Points, in no order, along strands that fork and pass close to each other.
(in the rows, 128 means zero)
Points whose rows are less than 109 apart are linked; no others are. Some points are linked to none.
z459: [131 147 108 159 140 161 149 168 177 140  92 171 197 152 126  74 164 112
  82 146  97]
z854: [139  76 133 109 155 146 156 182  81  64 133 169  88 147 132 105 118 143
 186 157  90]
z736: [207 145 136 140 125 132 120 121 124  82 179 112 131 107 124 172 127  99
 117  97 194]
z574: [137 121 116 113 116 149 139 157  62  80 106 159 116 134 104 129 136 138
 171 125 108]
z137: [207 184 132 156 154 110 115 109 107  74 178  93  92 114 136 165 124 139
 145  89 201]
z109: [145  75 164 148 150 204 101 111 160  83 167 131 110 128 109 164 160 101
 109  82 152]
z155: [ 63 120 190 127 154 119 143  83 133 146 152  92 164 144 121 100 113 167
 132 129 108]
z222: [135 185  99 168 106 148 143 146  92 134 123 125 166 145 118 111  90 105
 131 146 121]
z743: [143 110  75 165 107 127 130 160 121 127 134 110 157 123 166 101 101  84
 112 127  76]
z526: [132  94  68 137 151 148 137 189 169 112 119 126 132 120 172  42 129 117
  95 108 132]
z722: [178 196 141 128 126  75 107 111  94  99 161  96 116 134 136 166 115 156
 133 116 191]
z661: [139 103 122 150 163 157 123 139 148  97 160 114  94 143 174 130 110 162
 138 111 102]
z424: [105 111 114 145 116 127 132 125 167 133 140 140 144 134 123 108 161 133
 116  89  59]
z675: [146 202 106 161 101 105 137 167 123 150  91 150 169 152 122 113 105 119
 119 175  95]
z24: [119 154 158 163 141 169 132 111  87 162 110  65 189  90 118 113  90 141
 146 157 160]
z797: [108 116 127 112 127  71 129 132  96 151 114 101 120 139 151 119  77  96
 114 183 145]
z323: [150 168 167 180 109 151 116  83 123 154 122  48 190  68 118 131 105 149
 149 113 121]
z154: [112 107 165 114 157 133 166 169  99  83 174 163 119 175 162 123  90 139
 163 153 114]
z877: [ 94  83  94 137 140 128 106 126 175 129 130 110 161 135  57  74 100 163
 109 135  96]
z207: [136  77  63 104 149 161 168 161 105 131  77 150  90  92 150  85 153 110
 164 125  90]
z553: [ 87 102 165  97 155  68 121 113  84 101 121 109  86 157 155 123 129 165
 154 133 104]
z8: [155 143 130 103 115 118 137 116 144 163 117 126  80 116 198 192 138 133
 131 129 129]
z669: [106  82  70 153 127 137  84 163 122 117 125 165  94 125 123 101 150  70
 114 109 138]
z257: [121 134 162 115 151 124 156 111  98 126 103 127 134 146 236 135 118  95
 160 148 142]
z503: [159 169 109 128 104  98  89 171  79  85  97 180  94 132 118 140 174 126
 142 123 149]
z21: [139 110  93 111 116 162 169 171  83 127  66 178 126 103 134 107 174  80
 157 142  90]
z3: [104 126 131 136 154 158 148 152 133 138  95 150 178 144 109  84 152 120
 107 162 119]
z338: [114  89 105  83 122  60 181 151 156 167 124 127 117 105 113  56  75 126
 116 158  98]
z501: [104 161 167  91 136 130 142 105 150 176  90 142 119 117 102 159 157 200
 137 157 136]
z869: [142  91 124  99  97  73 104 143  80 119 120 104 114 114 141 156  99  90
 118 167 149]
z196: [142 149 167  99  85  66 107 118 113 101 159 163 152 117  83 169 186 138
 128 105 146]
z289: [125 165 171  96 117 146 141 109 129 130 119 186 111 136 107 170 204 154
 138 100 138]
z278: [163 158 117 104  89 101  93 149 125  90 117 188 122 136  84 167 177 149
 132 115 136]
z197: [ 71 136 133 153 166 147 136  97 146 150 157  98 135 145  99  83 114 169
 117 110 126]
z127: [108 137  99  87 119  62 184 156 182 163 130 159 106 131 134  83 103 164
 117 132  90]
z86: [127 173  72 150 114 126 118 139 157 155  62 154 124 117  90  93 148 172
 154 134  60]
z294: [ 92  98  55 146 115 145  98 151 144 155  94 177 123 107  77  78 160  69
 129 121 129]
z410: [127 142  65 117 110 104 147 142 160 177 111 145 100 119 128 127  98 141
 125 151  99]
z413: [ 85 128  99 136 148  73 140 162 142 151 126 100 122 119 122  23  88 127
  90 144 149]
z616: [106 100 102 105 138 159 194 114 149 165 147  94 156 112 125 101  69 163
 141 141  95]
z54: [141 138 142 184 146 180 145  95 170 116 139  99 119 130 134 127 149 100
 108  68  93]
z308: [121 121 135 141 116 138  95 110 114 113 123  89 161 131  92 134 125 157
 116 133 112]
z580: [115 101 143  98 162 102 139 133  97 140  69 119 111 127 204 110 151  91
 132 166 141]
z543: [150 132 178 112 129 172 126 119 162 110 146 195 107 137 104 182 193 111
 106  94 167]
z495: [202 142 124 123 116 132 111 163 111  88 160 138 120 125 152 184 100 121
 131 148 190]
z781: [129  99 137 122 158 172 109 128 125  96 124 124  88 131 161 152 166 172
 149 105 116]
z377: [ 67 131 120 108 126  75 163 126 164 166 146 155 102 127 112  84 132 169
 132 108  91]
z639: [134 136 159 124 146 163 142  94 104 145  93  61 197 127 172 133  89 127
 132 180 155]
z216: [ 78 118 163 121 122 108 135 128 112 163 104 145 152 114 100 106 150 119
 128 161 117]
z965: [176 143  94  79 105 138 119 118 139 132 105 152 151  84  66 163 153 164
 145 137 176]
z438: [179 168 110 142 133 204 120  97 125 107 127  84 177 123  85 145 105 174
 134 118 155]
z500: [146 192 154 148 101 107 136  92 128 175 107 101 135 106 187 147 140  91
 134 122 128]
z629: [110  89  92 119 129 147 134 129 110 147  89 125  94  87 164 117 180 114
 140 111 107]
z94: [ 67 137 132 132 153 124 147 107 164 186 123 129 119 108  99  86 144 185
 133 119 109]
z232: [155 104 102 137 113 133 150 181  92 105 101 151 149 129 173 115 125  80
 146 150  75]
z480: [146 134  85 121 108 117 128 126 146 169 135 123  86 109 157 164 104 120
 121 126 120]
z246: [103 128 143 103 172 141 167 137 151 149 138 157 104 158 154 126 141 150
 117 131 134]
z605: [ 78 104 112 102 135 103 195 128 144 186 153 106 137  97 129  73  71 135
 126 146 124]
z421: [129 114  75 108 144 168 162 128 137 118 136 130 128 147 103 126  66 181
 159 132  93]
z597: [127  93  72  79 134 123 129 129 170 166  85 153  84 112  98 138 124 154
 121 158 121]
z204: [115 170 165 103 117 133 143  86 151 157 140 152 104 130  91 173 158 180
 133 108 139]
z668: [ 99 171 121 129 152 134 146 147  66 139  80 150  89 135 151 102 168 129
 154 137 137]
z360: [117 136 142 121 102  85 144  93 130 177 114 110 116 103 213 148 137  89
 143 125 108]
z691: [159  97 164 147 152 170 118  94 165 106 169  95  87 120 134 177 123 105
 100  89 159]
z371: [154 110 108 158 143 176 104  85 165 122 165  68 102 122 108 157  81 119
 103  95 156]
z700: [111 160 154 128 127 122 173 141 112 123 163 149 156 183 134 134  85 131
 133 141 106]
z301: [141 152 168 123 106  76  81  85 128 148 119  82 130 102 151 168 165 122
 104 128 175]
z627: [152  76 137 143 127 138  71 160 104  94 152 125 111 125 156 157 131  68
  90 145 195]
z463: [104 177 129 165  94 103 131 142  68 140 150 132 153 137 106 111  86  81
 126 143 154]
z920: [170  91 150 113 130 213 120 133 171 106 146 179 132 132 111 184 159  98
 102 113 170]
z804: [142 112 169 137 136 116  83 153 116  93 158 129 136 175 142 161 106  95
  79 156 183]
z38: [169 127 107 156 107 153  76 108 168 103 157 114 127 137  77 159 112 108
  93  96 154]
z392: [ 88 158 206 149  89  93 122 100 121 139 167 155 145 141  97 135 160  86
 115 100 126]
z713: [102 181 156 103 164 143 174 111 139 171  97 136 124 155 145 135 140 180
 142 155 131]
z275: [121  94 115 158 140 198 129 105 157 107 142 124 138 126 124 112 169 132
 138  58  70]
z398: [103  69  76 110 148 151 115 119 144 114 137 110 136 147  51 105  67 160
 136 138 112]
z476: [176 100  73  77 126 157 136 152 134 120  74 160 104 130  93 147 101 144
 143 168 112]
z563: [ 91  89 126 108 147 109 119 128 113 173  79 112  93  92 168 118 180  99
 111 153 152]
z585: [123 154 110 139 140  98  87 158  48 104  78 124  73 134 143 110 161 124
 138 138 155]
z890: [110 110 114 118 140 167  92  94 146 125 126 135  79 121 101 151 172 157
 141  80 143]
z649: [ 79 130 187 161  90  73  89 101 135 137 160 116 166 135  85 126 139 127
 113 120  86]
z394: [135  94  80 152 134 100 130 181 145 113 124 105 138 120 193  60 125  98
 101 123  95]
z838: [156 143 137 185 165 180 142 132 148  95 151  99 136 155 171 111 126 129
 130  90  80]
z762: [ 95 134 131 113 125 119 142 132  82 135  94 145 111 119 100 111 150 138
 154 138 108]
z592: [ 82 104 135 161 103 100 101 124 168 132 157 143 167 144  82  96 146 118
  94 105  69]
z352: [132 179 162 118 115  91 117  97 101 119 156  96 119 153 122 164  93 171
 137 124 152]
z846: [161 184  86 161 137 154 144 169 164 128  88 155 177 173 133  95 124 140
 107 150  80]
z608: [164 169 167 181 103 120  92  89 131 139 127  77 183  61  91 132 165 134
 129  96 139]
z214: [ 96  85  76 133 144 151  94 141 190 156  98 147 152 125  58  73 132 119
 108 139 134]
z465: [ 68 134 188 115 138  80 131  98 111 124 138 120 132 169 139 124 135 158
 145 124 100]
z880: [111 124 194 102  77  95 125 105 129 126 153 161 151 128 108 168 178 105
 121 106 118]
z286: [159 129  66  79 101 178 123 124 165 135  91 164 137 120  60 162 112 155
 164 138 130]
z194: [194 114 110  90  91  74 112 159  83  97 147 124 118  95 154 182 101 104
 135 152 183]
z954: [110  45  98 164 144 158 101 171 140  94 179 149 112 127 141  90 122  82
 117 106 132]
z499: [129 114 172 108 121  96 121 109  99 105 140  94 185 169 149 151  48 103
 116 181 157]
z243: [161 168 174 133  94  94 130  77 133 156 139  92 149  82 158 162 137  80
 123 114 177]
z25: [129  99 192 118 145 109 114 138 136  87 169 133 151 194 171 163  80 114
 109 167 142]
z708: [139 183 147 117 114 119 162 131  89 105 161 134 130 173 133 166  62 172
 166 135 113]
z56: [133  73 120 176 125 170  82 153 108  91 184 132  90 113 145 135 126  61
 118 106 165]
z280: [139 144 155 105 138 157 119  70 151 127 145 116  94 117  91 176 162 177
 132  80 168]
z808: [169 158 158 151 108  84  78  83 114 100 150  65 148 102 124 154 166 127
 119  84 154]
z771: [110 119 143 117 144  97 151 127 101 132 144 117 115 150 212 130  74  98
 144 152 143]

A fork is a point with three links. Follow the links from the first point to the second and name the forks in between, in order.
z243, z553: z410 z127
z56, z476: z127 z410
z592, z543: z204
z781, z3: z762
z501, z3: z204 z762
z377, z499: z127
z965, z24: z410

Follow the links from the first point to the second, and from the first to the third. Name the last point that the two ways share.
z3, z204, z722: z762
z954, z8, z197: z127
z214, z553, z639: z127
z246, z392, z109: z204
z196, z463, z736: z762

A fork is a point with three links, a tip a point with one. Leave the first point through the second and follow the links. Name the first fork or tip that comes.
z639, z24: z410
z669, z294: z127
z585, z503: z204
z257, z771: z762
z398, z877: z499
z194, z869: z526
z8, z360: z639
